Points on a hilly landscape, in no order, each with its height.
A climber steps from a point to whichever of its 4 nearest points has the largest rise for the distance, and stops where none of them is higher. Distance is the straight distance between rows; heights are no part of it.
kozi (h 79.6): [ 14  23  11 -18 -12 -18 -13 -20  16  23  29  -5   0 -25  -5 -18   5  17
  -1   4   3 -32  12  -6 -12  33  -9  12   8 -14 -12  -8 -20   9 -12 -25
  -4   6 -14   3 -14 -18  -5]
mimu (h 60.9): [ 20  33 -20  23  16  20  -5   2 -18  -6  22   3 -25  -5 -18  11  25  -1
  41  21  18 -19   7  18   3  23   7  -9  -7 -15  20 -12 -15  31 -22  -9
  19 -42   4 -18  -2  19  -1]
muta (h 67.8): [  9  15 -12  -2   7  -8  -6 -13 -11  -6  22   0 -13 -12  18  -3  21  26
   9  -4  15 -10   9  -1  -1  25  -1   9  -6  -3 -13 -12 -15  27 -27 -10
  -4   7  -8  -3  -9  -6 -22]
savuv (h 51.5): [ -8  10 -17 -14  19  -7  -7 -24 -23 -21   9   9 -29  -4  13 -22  13  23
   1  -4  49  -6  20 -14  -4   6 -12   9  -7  19  -7 -13  -4   3 -23   6
   2  -4  -2  -6   2  -3 -25]
febov (h 75.9): [  6  25   3  -2   2  -3 -23  -9   9   8  37  -7 -17 -25  -3 -21  19  21
  -7   8  11 -10  11 -12  -6  32   0  17   6   3 -17 -10 -19  25 -24 -16
   5  -2  -3   8  -7  -5 -11]
fuvuv (h 74.4): [ 10  22  10 -11  -5  -3 -15  -3  11  11  25 -15   8 -10 -20  -7  27  21
   8  21  -2 -30   3 -11  -3  34  13  -1  -1 -23 -13 -16 -27  16 -18 -22
  -2  -3 -11   5  -7  -4   4]
suk (h 41.6): [ 13  47   3  14  22  10 -14   2  -6  19  25 -13 -14 -20  -7 -23  15  30
   5  32  12 -46  11 -16   3  51   8   2  -5   0  -1 -16 -27  21 -21  -9
   2 -22  12   5  -1  13   8]
maki (h 51.0): [  0 -19 -25  -1   7 -19  14 -10 -29 -24 -38  18  -6  18   2   0 -22  21
   3  -9  11 -15  -2 -20   5 -39   4   1  -7  39 -11   0  -3   8   0  23
   8 -22   3  11  -7  21  -8]
ripu (h 51.9): [ 17  -3  23 -24 -20 -16 -17  -7  45  29  28 -21   7 -21 -23 -28 -18   5
 -10   0 -24  -8 -12   3 -21  20 -28  24   2 -25  -6  -9 -10 -36  -8 -29
 -12  40 -11  19 -20  -7   7]
lano (h 64.2): [-19 -18  17   5  14 -17  13   0 -11  -8 -15  19   2  13   4  20 -11  -1
 -33  -4 -20  38  -1 -15  -9 -23  13  -5  20  28 -42   9  21 -24  18  15
 -10  16   3  15  -8   3  17]
rokeg (h 47.6): [ -4  19 -19  13  21  19  -2  -1 -14   5  16  -2 -16 -20  -5  -3  30  30
  14  10  39 -23  17   0  10  26  -1  -3 -20  -3  -4  -7 -27  30 -30   1
  15 -19  11 -11   8   9 -11]
seza (h 80.7): [ 20  30 -10  29  24   5  -3   4 -24  10  14 -11 -22 -24  -6  -6  35  32
   0  17  23 -33  18  -5   6  32   4   1 -20   2  -5  -8 -19  34 -34  -8
  17 -22   8   3   5  10   5]
vidar (h 75.8): [  3  25  -2 -16 -17 -13  -5  -4  32  32  22 -20   1 -26 -19 -20   6  11
   8  26 -26 -40   4   0  -3  20  -7   6  -8 -25  -9 -15 -14  11   7 -35
 -11   3  -3  -1   6  -5   6]
zatuk (h 32.0): [ 14   4  19 -12 -16  27 -12  26  28  21   1 -27  21   5  -7   8  13 -21
  21  16 -20 -18 -13  16  12   7   5  13 -24 -19  44  16  -1  -8   1   0
  -1  18  -1  -4   1  -7   8]
Rab (h 46.8): [ -8   4 -32   5  10   4  -2  -5 -18  -3 -19   8   0  15   2  24  12  -5
  19  -9  15   0   8  15   7 -13  17  -7  -7 -17  28   4 -19  15  -1   2
  17 -29   7 -32  13  -2  -9]
bag (h 42.8): [  7 -32 -48  -6  10   9  13  -6 -43 -19 -43  20  -7   2  -8  -6 -15  12
   3   1  28 -10  -1 -14  14 -30  10  -8 -11  33   1 -11  -8  27  -2  11
  24 -34   8  -5  -5  23  -9]
Gegez (h 46.5): [ -8  -6 -48  -8  13   7   7 -12 -24  -5 -32  22   1  14   1  23  -3  -3
  18  -6   8 -14   0   7   4 -19   8 -11 -16   4  24   0 -21  25  -3  11
  16 -30  17 -32  11  20   0]
Kanaz (h 75.2): [  7   1  13 -18 -19 -14  -6 -22  23   5  37   4  -9   0   6 -11   2  14
 -17 -16 -11   5   2  -9 -21  18 -18   4   4 -26  -9 -12   7 -14 -12 -19
 -14  26 -10  15 -16 -10 -11]
dur (h 57.5): [ -2  28 -28   0  13   5  -3 -18 -14  -8  -1   2 -12   2   8   7  27  17
  20   2  28 -19  13   9  -3  12  13  -4 -17  -7  13  -7 -12  25 -15   6
   8 -21   0 -26   9  -9  -7]
loz (h 17.9): [ -8 -12  13   2 -23  27   5  40  15  -6 -13 -10  27   1   5  18   8 -33
  13   3 -13  12 -17  22  23  -3   2  -3 -15  -7  39  16  -4   0  10  21
   7  -1   2 -10   6   3   2]
kose (h 66.1): [-10 -25  21   4   9 -24   8 -11 -20  -3 -20  27  -6  13  10   5 -17  -1
 -23  -5  -9  10   2 -17  -8 -22   6  -7  14  19 -17   5  14 -21  11   9
 -16  19  -5  12  -4   3  -5]
fug (h 61.4): [ 13  28  -9 -17  -9   2   4 -10  11   5  16  -2   2  -5  20   4  22   1
  15   1   0 -18  -1  16  -2   4   6   6 -17 -23   1  -5  -6  31 -21 -12
   7   8 -10 -11  -5 -10  -9]
zipa (h 55.4): [-10 -18  27   2   1 -20  12   6  16  -8  -6  -2   6   7   3  10 -11 -18
 -28 -15 -27  39  -9  -7  -6  -7  26  -2  36  -1 -32  -3  24 -34   6  19
 -19  26  -2  11 -12   1  15]
Mot (h 33.5): [ -1 -11  23   6 -28  23  -1  39  32  -7 -13 -18  26  14  -1  -7   2 -37
  -9  14  -6  21 -15  14  32 -13  20  -8   1   2  12  12   6 -16  20  11
 -15   8   1  -6  12  -3  24]
fefi (h 51.8): [ 10  29  -8   6   9  10  -5  -3 -15 -12  26   0 -28 -24   1 -16  22  30
 -10 -13  35 -14   7  -9   4  21   4  15  -6  -1 -25   4  -8  22 -30 -11
   8 -13   3   1  -2   8   1]
Bip (h 68.8): [  5   5   7   0  -4 -25 -30 -22  20  20  54   9 -15 -21  -7 -29  -1  26
 -18 -14  -1 -22  -2 -18 -20  38 -14   1  30 -15 -30  -5 -14   6  -7 -25
  -6  13   8   9 -10  -4  -1]
Likup (h 6.1): [-17 -19  15   8 -10  11   6  31  19 -18 -28 -11  30  16 -23  20 -14 -28
  -2  16  -5  33  -2  17  22 -28  26  -2   9  14 -11   8   4 -16  17   6
 -18  -3   0 -23  21  13  27]
nevub (h 75.5): [-14 -19  28   4 -13  10   8  18  19 -17 -26  -5  26   3  -2   3  -8 -24
 -24  -4 -15  38 -10   8  14 -14  16  10  22   3  -6   0   4 -14   8   8
  -4   7  -7   7  12   6  20]
Ruvik (h 50.6): [ -3 -34   3  -8  15 -30  11  -4 -17 -11 -35  12  -5  19  -9  14 -25  -6
   0   1 -10  16  -2   6   3 -29   9   3  19  38 -22   5   4   7  12  13
  -8 -14  12  10  -3  17   1]
vuf (h 55.0): [ 18  37 -13  31  23  12   3  14  -3  14  40   0 -12 -14 -12  -1  25   7
  15  23  16 -39  15  -3  -2  40  10  -2 -11 -15   1 -18 -18  24 -13 -16
  17 -27   6  -3   9  10  -3]
bobo (h 43.4): [ -9  -7  -6  -5   9 -11  15 -11 -10  -2 -26  16  12  16   3  15 -19  -2
  -9  -4  -3   7   4  -2   0  -9   5   6  12   3 -12  -2  -2  -1   2   6
   0   1 -19  -1   0  -4 -11]
pez (h 68.1): [-19  -5 -33   0  20   3  11 -28 -34 -15  -8  11 -34   1  15 -38  -9  25
  -9  -4  45   9   7 -30 -12  -9 -20 -13  -4  24 -11   0  12  -2   5  16
  10   1  10  16   5   6 -34]
maba (h 46.1): [ 26  55 -10  44  12  21   2  21 -25  21  12   1 -21 -10 -18  -4  27  25
  14  12  10 -51   8   6  18  42  -6  -4 -10  -7   5  -4 -10  46 -22 -12
  28 -45  14  -5   8  14   4]
lofeb (h 41.0): [  8  -1  32 -13 -27  20   2  11  28  12  -8 -18  34 -10   9  -4   6 -15
  -7  11 -18   9  -9   8  21   4 -15   5 -10 -18  32  12  21 -20   3   7
  -3  24 -10   4 -10 -10  10]
gozu (h 46.2): [ -1 -25  31  -2  -5  -6   8   1  17  -4   3   6  23   4  16  -4 -14 -19
 -40 -24 -29  41 -14  -4  -1   6   4  -5  28 -10 -22  10  43 -46  18   5
 -14  33  -8  12 -21  -5  18]
zani (h 72.5): [-18 -34  -4   1  16 -20   7 -16 -34 -12 -21  13 -13  14   8   7 -41   2
 -13 -15   2   8   3 -25 -18 -27  -6 -20   0  39 -29   0  30   7  19  22
  11  -5   8  31   3   7 -14]
Kele (h 40.6): [  2  -6 -51   4  18  10   5  -1 -39  -3 -18  17  -6   3 -13   3   9  -8
  40  -5  32  -5  13   6 -14  -4  24 -17 -12   1  30   2 -21  17 -15   5
  18 -38  13 -31  11  17 -18]
figef (h 32.9): [ 10  -2  22 -11 -31  11   9  16  32  13   4 -17  28 -14   5 -12   3 -12
 -26  -8 -17  23 -15   4   9   3  -5  11  22  -7  10   3  14 -26   0  -7
 -15  31  -7  13 -24  -9  19]
sifo (h 25.9): [ -2  -1  -8   3 -11  20   4  28   6 -10 -28  -2  14  16  -7  24   2 -21
  14  -1 -13  15  -2  28  14 -17   1 -18  -8  -6  34   4 -14   0  20   5
   6 -12  -4 -23  12  -9  15]
nir (h 79.9): [-17 -32  48   3   8 -23   3  -9  10  -6  13 -23  21   5   5  10 -24 -36
 -17  -9 -18  56  -7  -3 -11 -19  27  -7  27  23 -50   3  39 -38  27   1
 -20  27  11   6  -8   0  14]
Sas (h 72.7): [-14  -5 -27  -4  15   4  19 -43 -11 -12   4   8 -34  -4  19 -43 -11  10
 -10 -15  41  13  11 -25 -32   5 -17 -15   0  17 -25  -8  36  -8   5   0
  19   8  19  28   7   7 -16]
Dif (h 60.0): [ 19  26  -8   5 -10  17   2  -4  -3   2  14 -13  -3   3  -7  16  31  -5
  38   6  -7 -18  -2  26  -1  13   6   3 -11 -28   9 -11 -13  24 -10 -17
  25 -20 -10 -12   4  -7  -2]
Fasug (h 41.8): [ -5   7 -26  19  17  15  -4 -14 -32 -11 -18  14 -20  -2   6  -9   7  18
  17  -8  42 -11  24  -8  -2   9   1  -3 -26  13   2   3 -16  11 -22  16
  15 -16   3 -17  15  16 -13]
kepa (h 4.0): [-10 -24   8   5  -6   6   0  42  25  -8 -30   1  24  17 -15  32 -22 -25
   4  29 -15  18   5  24  18 -25  12  -1   2   5   9   6  -4  -9  35   7
 -17 -24  12 -14  19   0  21]
noli (h 48.3): [  0   1  28  -2  -2   8  13  10  21   2 -18   6  13   8   3   8 -12 -18
 -35  -8 -11  39  -4   5  15  -5   5   7  23   1 -15  -3   6 -17   1   9
 -15  15  -9   8   3   1  13]
mel (h 51.1): [  8  11  -7  12  17   3  -1 -10  -3 -12  47   7 -44 -25  11 -31   4  38
 -24  -2  33   0   8  -9 -15  16 -12  -6  -6  12 -31  -2  -4   3 -18   0
   4   9  19  18  12 -13 -14]
zigor (h 76.3): [-17   0  -8  -1  27 -18   7 -15 -15  -2  -5  15 -18  10  18  -2 -12  11
 -22 -17   7   5  11 -30 -19 -15  -2 -17  15  22 -18  -6  28  -4   9  21
   0  17  -7  20  -4  -6 -17]
sodi (h 44.2): [ 14  10  16  -7 -16  24  -4  34  10   9  -9 -17  12   2  -6   5  12 -35
  24   7 -30  -8 -12  17  30   0  -8   3 -25 -25  60  17  -5  -6  10   6
   9  -4  -6 -16  -3  -4 -15]
Sep (h 76.2): [ -7 -12   2 -13  -5 -22  -3 -23  18  12  29  20 -19 -14  32   1  -3  13
 -24 -24  -2   1   1  -7 -20  13 -10   4  17 -10 -19  -4  14  -6   0   0
 -14  31  -6  15 -11 -14  -9]
Fuve (h 26.6): [  6   6  13   3 -12  28   8  40  10   1 -20  -3  14  16  -5   9  17 -31
  15  -6 -19   7 -16  29  35  -5   4  -8 -11 -27  45  13  -5   1  18   7
   9  -7   5 -17   6  -7   5]
fomut (h 67.0): [ 15  35   0  11   2  -4 -10   8  10  30  17 -15 -14 -20 -23 -13  26  11
   9  21   5 -33  -4   3  -5  39  -5  -4   4 -18 -12   1 -38  24 -18 -26
   5 -20   3   0  -6   2  10]
nedur (h 73.3): [ -5 -31 -25   9   8 -24  18 -11 -34 -49  -2   4 -28   5  -3  -5 -24   9
 -15 -18   8  -8  -8 -20 -12 -44  -6 -19  -2  35 -26   0  38  13  17   6
  21 -21  17  41 -10  16 -16]
vuru (h 47.2): [-10   2 -28  -9  15   4   5 -20 -28  -5 -22  13 -13  -6   9  -5  11  15
   9 -11  31   2  15  -8  -1 -17   3  -7 -14  11   9   8  -9  12  -7  12
   3   0 -16 -13  11   2 -16]
pib (h 7.2): [  0 -28 -11   4   3  -2  -6  32 -18  -7 -45  19  20  24 -21  40 -18 -20
  24  21 -12  20  -7  25   7 -25  18   1 -10  21  17  11 -13  13  29  -1
   5 -57  12 -25   7  -6  16]
rekur (h 70.0): [-15 -28  40   9   1 -19  -2   3   2  -9  -7  -7  20   8  -4  13 -13 -31
 -11 -13 -19  39  -7   8 -15 -28  18   1  30  20 -41   8  25 -20  11  -2
 -22   7   6  -7   1   5   3]
kila (h 52.5): [  1  21 -12   0  20   5  -9 -10 -16 -11  36   5 -38 -14  15 -31  18  32
 -16   7  34   3  18 -13  -2  14 -23   6  -2  20 -19  -2  -3   8 -27  -2
  -4   4  10   5  -3  -6 -15]
vug (h 15.8): [ -6 -21  13   7   5  -6   1  16   5 -18 -35   4  29   9  -1  17 -21 -10
  -9  11  -8  26  -6  12  15 -25  26  12  13  32 -11   0   0  -1  14  -1
 -17 -18   0  -9  11  -2  25]
Pibu (h 71.2): [ -7   3   8  11  14  -5 -11 -12   3   0  55   7 -26 -22   4 -34   8  40
 -29 -14  36  -2 -10 -18 -33  15 -29 -11   8  -5 -34  -8   4  -2 -16  -8
   2   7  12  13   7  -2  -7]
datom (h 61.7): [  2  12  21 -24 -17 -11 -16  -7  37  18  20 -42  16 -15 -13 -24  -4   8
  -9   2 -35 -14  -9   4 -14  13 -23  19   3 -17 -13  -5 -20 -15   1 -30
 -10  29 -13   2 -10  -3   3]
moked (h 75.1): [-36   0 -17   3  13 -11  14 -26 -15  -4   7  22 -29   1  27 -18 -18  10
 -23 -20  22   6   9 -30 -35  -8 -17 -19  11  15 -24   0  39 -10   8  22
   2  25   8  18   8   2 -15]
foli (h 44.1): [  1   7   4   6 -15  13  -6  14  12  -1 -15 -16  20   3   5  25  14 -24
  19   2 -17  -3 -11  17  22   7  -5   6 -17 -31  36  20   2  -2   4  -1
   7  -2 -10 -10  -2 -17   0]
Pavig (h 56.9): [ 20   9  19 -13 -23  14   4   2  33  15  -2 -22  16  -2  -3  -2  19  -1
   1  14 -20   1 -13   3   9  10  -9   8 -12 -31  21   2   9  -9   5  -5
  -2  20  -3  -3  -9 -23   5]
vumin (h 68.4): [-16 -17 -11   3  15 -15   1 -15 -23 -19 -15  17 -19  23   6 -10 -30   9
  -7 -12   9  -2  -2 -25  -2 -23  -8  -6   6  49 -17   2  16  10   7  20
  11  -6  -5  23 -10  17 -17]
Degup (h 62.4): [-12   7 -22  10  21  -5   0 -19  -7  -7  46   8 -41  -8  15 -49   5  20
 -30 -17  39   9  16 -28 -40  16 -16  -9  -6  11 -20 -17  32  -7 -24 -15
   6   2  16  27   6 -16 -14]
miku (h 70.2): [  8  32   3  15 -19 -10 -20  21   7  27  12 -14  -1 -13 -23 -10  16 -10
  35  20 -21 -44   4  -1   4  17  -5   8 -16 -34  20  -4 -28   1  12 -27
 -10 -17 -10  -7   3   9  10]
kisa (h 65.3): [  9  39  -4  27 -10   4 -16  14  -9  10  32  -8  -9  -9 -28   1  30  -8
  53  22  -1 -36  -2  -2  -2  27  -2   1 -10 -31  19 -15 -27  26  -4 -22
  14 -35  -4  -2   4   2   1]
Mer (h 72.6): [ -1  -1  16  -4  -8   2  20  10  14  -7 -27  -4  13   8  17  17 -10  -6
 -21  -2 -20  35  -3  12  13   2  12   4  20  -8  -3   6  10 -16   2   3
 -14  15  -6  -2  -2 -13   9]
tav (h 50.5): [ 10 -16  22 -27 -19  -9 -12 -14  41  26  18  -9  15 -19   2 -16 -10 -12
 -14  -7 -23  17 -11   9 -14  20 -28  17  18 -35  -6  -3  13 -25   0 -22
 -32  32  -5  17 -25 -12   8]
bino (h 62.0): [ 14  26  12   7 -30  12 -12  16   2  16   6 -25   8   1 -18  15  16 -28
  40  11 -26 -18  -2  20  10   3 -14   3 -16 -30  43  11  -2   0   5   1
  12  -4  -6 -12  -7 -11  -8]
Dad (h 0.8): [  9  22  -9  16  25   7 -25   1 -11  -4  33   2 -34 -22  -8 -42   6  48
 -38 -10  21 -12   0 -18 -13  33 -28   3 -17  22 -23  -3 -12  13 -18 -10
   9  -8  22  26   1 -11  -4]
sumiv (h 19.4): [-14 -26  23   8 -23  36 -11  58  25  -6  -6 -21  33  23 -14   8  -3 -46
   2  12 -17  22  -5  17  41 -20  17  -8   1  -5  21  19   3  -7  24  10
 -12   4   0 -18   6  19  25]
vavi (h 29.3): [ -5 -13   5  -8   4   4   7  -3  -4 -11 -30   4  18  16 -12  29 -10 -12
  -3   1 -15  18   8   6  17 -24  13  12   4  22  -6  -3   4   3   5  15
  -3   3  -5  -4   1  -3  14]
dimi (h 69.0): [  5 -12  14 -10 -12 -18 -17 -35  35  20  50  -4   5 -18  -2 -16  -7  12
 -12 -21 -13 -12  -6  -7 -38  25 -15  10  16 -26 -18 -12   3 -18   6 -33
  -7  37  -5  14 -19 -21   7]
vir (h 43.5): [ -9   8 -30   0  13   5   0   4 -13   7 -29  13   6  24  -4  36  -6 -13
  15  -3   1   7  -5  30  -4 -21  12  -8  -9   0  33   6 -12   8  18   4
  17 -34   1 -26  18   0   2]
bido (h 60.7): [  4  25  33   6  -8  -3 -26  32  11  26  27 -28  12 -14 -33 -16   5 -25
  21  14 -43 -52  21  13  12   9 -16  14 -21 -32  52 -15 -17 -31  16 -18
 -12  12 -24  -3   7  19  18]
Voza (h 49.0): [-12 -19 -13 -11   6  -4   8 -19 -19  -7 -43  19  -3  17  -2  23 -22   0
  10   4  14  -4  -9 -19   6 -18  17  -8   3  33  -2   9 -13  15  14  14
   9 -25   3  -2  -1  13  -9]
sipep (h 76.5): [ 15   7  15 -17 -19   6  -5   6  27  39  23 -42  28 -17  -8 -25   4 -13
   1  13 -20 -33 -18  19  -7   9 -23  12 -26 -25  13   1 -12 -35   5 -17
 -16  30  -6   5   0  -6  13]
molem (h 73.0): [ -1   7  20  -1   6 -18 -27  -9  10  21  48   2 -15 -27   0 -31   2  35
 -11   0  11 -17  -1 -22 -17  29 -11  -8  10  -7 -32  -8 -11   8 -27 -27
  -6   8  -1  18  -1  -6  -6]
Rer (h 39.9): [-12  12  -9  -2   1  11   6   7   5 -17 -18   6  17  12   3  28  10   2
  13   2 -15  11 -11  16   9  -8  -1  -5  -4 -14  28   8  -3   9   1  10
   6  -7 -17 -25  10  -9  -4]
lozo (h 11.5): [  2 -16  -4  13  -7   8  -6  46   0  -7 -27  14  28  27  -6  29  -2 -35
  19   4 -15  16 -11  24  21 -12  14  -4 -20 -12  40  10  -8 -13  28  12
   6 -36   7 -14  11  -6  12]
bida (h 75.3): [ 16  11   2 -15 -31   0  -6   0  33   6  16  -9  10  -3  12   5  11  13
   4   5 -14 -12  -7   7  -2  17  -5  21   8 -18   4  -7  -7  10  -4 -17
 -13  15 -19  -1 -18 -16  -9]
pesig (h 68.9): [ -7 -22 -21  -1  13 -12  11 -16 -39 -23  -9  11 -21  20  20 -22 -22   9
  -4  -3  28   1   4 -19 -14 -22  -7 -21   6  41 -16   4  22   0   6  19
   8   1   9  25  -1  25 -23]
nopo (h 76.4): [ 12 -20  28  -8 -24  15   7  29  33  -3 -16 -17  35  -1  -9  -1  -6 -25
 -16   0 -10  24  -1   9  28  -2  13   0   6  -1   9  -8  19 -23  12  18
  -7  30  -5  -2   6  -9  21]
Vuki (h 10.3): [-17 -43  13  25 -11  15 -12  70  18 -10 -10 -16  19  17 -21  10 -15 -42
  25  27 -16  33  -2  26  34 -34  18 -11  -7   4  31  16 -13  -5  37  12
 -11 -28   3 -19  20  18  21]
Zad (h 42.6): [ 22   0  29 -29 -11 -18 -29 -27  38  29  45 -26  18 -15 -23 -32 -29   8
 -19  -9 -34  -8 -12   6 -37  24 -30  19   7 -35 -13  -2 -13 -44  -4 -35
 -15  54  -7   9 -20  -9  20]
safiv (h 69.7): [-23 -23   2   2  16 -31  10  -3 -19 -20 -15  20 -19  12  -4   8 -28   3
 -17  -5  -7   5  -2 -15  -5 -17   6 -17  18  38 -31   8  19  -6  13  21
  -4   8  -4  14   4  12 -20]
mana (h 67.4): [ -6  -3 -21   9  24  -2  10 -31  -3  -3  26   7 -32  -7  12 -36   2  31
 -13 -11  52   3  21 -25 -20   7 -24  -4  -8  14 -16  -7  15  -3 -16   3
  -3   6  11  20  17   1 -11]
sile (h 30.3): [ 12 -14 -43  -1   6  -7  14   6 -28 -16 -36  23   8  15   2  33 -20   4
  22  15  -5  -5   8  -2  11 -34   7 -19  -6  14  13   4 -24  17  13  10
  23 -49  22  -2   6   3   7]
tata (h 44.5): [ 13  -9  26 -21 -29  13  -1  -4  34  23  -2 -16  21  -3  12  -4   5  -1
 -12   2 -20  17  -4   6  12   8  -7  15   5 -22  10   7  14 -17  -4  -8
  -8  31  -6   8 -21 -21   5]
kib (h 75.4): [ 12  29   9   0 -19   2 -12  22  -1  26  11 -35   1  -4 -20  -1  11 -16
  40  25 -26 -28  -2  15   7  13 -14  14 -22 -37  44 -10  -9  -7  10 -17
   1  -2   0  -8   3  -9  11]
Fumar (h 44.6): [  6  -5  22   1 -20   3  13  -2  19  -3  -3  15  11  10  14  16  -1  -4
 -32 -22 -13  28  -3  21   8  -3  -3  12  25 -13  -1   4  18 -25  11   9
 -10  27 -12  20 -26 -26  15]
zop (h 70.7): [-15 -37  15  10   9 -29  17 -10 -17 -10   1   4 -16  16  18   3 -30  -7
 -15 -10 -15   4 -17 -17 -19 -37   2 -19  13  39 -35  10  32  -2   6   9
  -6  -1  24  35   2  11  -7]
sofe (h 52.0): [-11 -13 -13 -11  11  -3  12 -18 -23 -15 -14  12 -13   5   8   5  -2  15
   5  -4  31   1   7 -12  10 -15   2  -6   1  32 -10   6   1   6  -4  23
   9   0   0  -5  -6   3 -18]
loveg (h 60.1): [  9  16 -16   3  -6   4 -10  13 -10  -5  10   0  -2  12  -3  23  25 -21
  34  -1  -8  -5  -1  22  -6   1  -2  -4 -13 -26  30  -3  -4  23  -2   3
  11 -31 -16 -28   5   1  -4]
Mazek (h 55.2): [  8  31 -20  23  24  19  -9  -9 -33 -10  24   0 -26 -14  -3   2  27  22
  13  17  29 -27   9  18  -3  24  12   2 -28 -11  -4   2 -22  34 -38  -7
   4 -38  13 -23  19  18   5]
ril (h 32.3): [ -3  -2  14   8  -7  14  16  14  16  -8 -31   2  20   3  -8  21   2 -13
  -8   4 -17  22 -16   8  15  -2  19  -1   6   5   9   5   3  -5   8  15
  -4   6  -1  -8  13   0  13]
dep (h 62.1): [ -3  12 -11  -7   4   0   2 -16  -5  -3  -5  -1 -15  -6  14  11  15  20
   4  -9  14  -7  -3   2  -3   2   9  16  -7  -8  -1 -13  -8  14 -15  -5
   0   9 -10 -15  -4 -13 -10]
fasa (h 60.4): [  6  22 -19   8   2  11  -1  -7 -17   5   2   6  -9 -12  -2  16  29  11
  39   0  13 -19  13  17  -5   4  16   8 -21 -20  14  -7 -19  23 -17   0
  13 -15   0 -26   9   8  -9]
mise (h 59.5): [-13 -16 -12  -3   6  -6   9 -12 -24 -24 -32  23  -9  21   4   7 -30   4
   8  -3  12  -3   5 -22   1 -28   0   2   7  42 -17   3  -3   7  -4  14
   7 -13  -1   4   2  16 -14]
Zeli (h 39.8): [  3  -7  21   9   0  -8   9  -5  20   8  -1  17   6  -3  18   5  -1   1
 -35 -26 -23  29  -1 -13  -2  -5  -2  -5  36  -7 -10  -2  20 -25  14  16
 -19  40  -1  24 -21 -13   3]
Vope (h 53.8): [ -9   6 -24  -8  15   3  12 -17 -11  -7 -29  18   9   7  14  21   9   6
   8  -5   7   6   4   4  12   0  19   0  -4  -4   4   4 -12  13  -9   8
   5  -6 -18 -16  10  -3   0]
tonos (h 62.6): [  8  31 -25  11  -9   8  -2  12 -13  -5  17  -5  -9  -1 -18   7  25 -16
  47  10  -1 -26   2  19  -1  15   7  -4 -17 -28  34 -12 -18  21  -6  -3
  14 -31   4 -28  -2  -2  -9]
Zif (h 69.1): [-20 -29  27   4  13 -26  14 -12 -15  -1 -18   1 -12  10  13  13 -35 -16
 -22  -2 -23  20 -14 -19 -12 -19  17 -15  13  32 -42   8  23 -12   8   3
  -7  10  23  23   4  -1  -6]
Firan (h 76.1): [-14  13  -7   3   4 -18  -4 -34 -10  -4  19  24 -16  -9  23 -13   7  15
 -18 -22  20   3   9 -17  -9  -1  -6  -7  13   2 -13  -8   5 -13  -5   1
   0  24 -13   9  -3  -7 -21]
fur (h 61.9): [-11 -27  17   9  12 -19   6   3 -15  -8 -24  19 -10  14  -2  21 -27  -6
 -11  -6 -23  26  -2   0   2 -21  10  -1  18  38 -24   0  22 -15  17  10
 -17   2   2  14   1   5  -7]
vam (h 57.1): [ -2 -18 -27   5  13   5   8 -10 -36 -28 -17  16 -23   7  -4  -9 -19  15
   0 -18  32 -15  13 -25   9 -20 -13 -10   8  45 -14  -7  15  11   6  13
  24 -24   7  16  -8  13 -18]
pibi (h 49.1): [ -3   6 -44  -9  15   8  12 -18 -24  -5 -21  20   5   9   5   7   7  16
  15   2  13  -2  12  13   2  -6  16  -3 -13  -2   9  11 -17  26  -9   0
  15 -17  -3 -20  16  15  -3]
vopod (h 59.6): [ -3  -3 -23  -5  18   0   6 -28 -37 -22 -15  15 -21   0  13 -29  -5  20
  -4  -7  38 -10  12 -17   1  -4 -14   2  -7  31  -4  -2  -6  -5   0  12
   3   0  -3  -1   3   8 -30]
Rebod (h 66.0): [ 14  -6  24 -11 -16  -4  -3 -11  28  14  15   2   5  -7  11  -1   1   0
 -16 -25 -17  22 -11   0 -11  16 -19  10  18 -15  -8  -5  19 -23  -2 -12
 -17  30 -12  -3 -29 -11   4]
tid (h 42.7): [  0   0 -36  -1  23   9  -1 -12 -35  -8 -26  20  -5  -2   2   2  -5  16
  16  -7  40 -10  11 -12 -11 -12   4  -6  -6  15  19  -3 -20  20 -13  14
  17 -24  15 -13  10  17 -15]
rafo (h 27.8): [  5 -10  27  -5 -24  27   4  31  32  16  -1 -33  40  -3  -3   0   9 -38
  -6  16 -14   6 -21  20  33   5  -1  -3  -9 -13  38  18   6 -17  15  11
   5  23   2  -3   0   0  11]
Malim (h 56.7): [ -9 -18  36   7  -7  -9   0  26  12 -14  -4 -16  18   6   7  11 -15 -30
 -31 -12 -19  46  -2  -3   4 -18  26   7  29   8 -31  -8  24 -23   9   9
 -24  28  -2   7   8   9  22]
fer (h 58.0): [ 22   4  19 -32 -23   3 -10   3  34  21   5 -37  16 -11   6  -4  -2   1
 -15  18 -29  -3 -10   9  -9   9 -22  12  -8 -22  11   0   4 -10  -9 -13
 -18  34 -10  -4  -6 -13   2]
seli (h 48.2): [ -3   1 -28  -4   2   8  13  -8 -15  -5 -21  10   3  14   6  28   2  -6
  12   6  17   8  10  14   0  -7  12  -4  -9  -4  24   8 -15  12  -9   4
  10 -11 -13 -30  19  -2   0]
rim (h 48.6): [ 21 -15  33 -14 -18   7  -3  -1  41  30  15  -1  20 -13   8 -13   2 -21
 -19 -13 -16  14 -14  -4  -9  21 -16  10  23 -22  -5   8  24 -32   1   0
 -22  39 -10  23 -28  -9   8]
siv (h 57.4): [  0  16  -6 -12 -17   2   6  -7  17   1  -2  -9  26   1   7   8  20  -3
  12  -1  -7   8  -8   5  13   3   7  18  -1 -26  10   8   5  10  -3   4
  -4  15   2 -11  -5 -24   4]
degef (h 37.2): [  2 -28 -11  -1  -1 -10  16   0 -25  -8 -39  26   4  17   1  32 -20   6
   9  15  -9  -5   1  -6  12 -20   9   4   3  31   1   8 -12  16   3   3
   4 -41  11 -18  12   7  14]
Rup (h 63.7): [-10  18  25 -11  -2   3 -28  28  18  33  23 -39  19 -13 -27 -20   5 -31
  29  12 -37 -48  14  10  -2   2 -22  15 -32 -33  55   2 -18 -17  18 -13
 -10  22 -16   6  -1  -5  20]
Nik (h 36.2): [  8   9  11   1 -24  13   7  20  16   6 -16 -12  28  11   4  12   5 -14
   5  12 -20  12 -17  18  29  -5  -1   5 -12 -20  29  12  12  -7   1   0
  -9  12  -4  -8 -10  -8  16]
taku (h 20.0): [ -4 -14  -3   7   4  -3   6   8   3 -13 -34  14  19  10  -9  35 -16  -7
   3  20  -7  18   0   5  12 -28  19   7   5  22  -1   1 -15  -3  13 -18
  -6 -32   8  -7  12  10  27]
Mura (h 78.2): [  3  -1   1  -3   0 -13 -13 -28   9  14  54  15 -14 -12  27 -12   9  33
 -13 -30  12  -5  -1 -20 -34  14 -14 -11  18  -7 -27  -3  17  -8 -14  -6
  -6  30   0  19 -14  -8 -10]
bivo (h 73.4): [-18 -17 -20  -3  10  -9  21 -27 -31 -16  -1   5 -28  10   1 -25 -22   6
 -11 -18  28  -7   2 -36 -32 -15 -19 -19  11  29 -14  -5  26  -5   3  20
  14   8   7  27   4   6 -22]

Call two points neighbours if one is among the 4 nearest of the other. Go from one point of each pair to the other, from neighbour to neighbour, staying as high as possible. Name the lowest point that can't be avoided.
bida / kib | fug
seza / nopo | Mazek
sipep / kozi | Rup
zigor / kozi | Pibu
kozi / nedur | safiv
nevub / nir | Malim
zigor / Mura | Firan
kib / zigor | miku
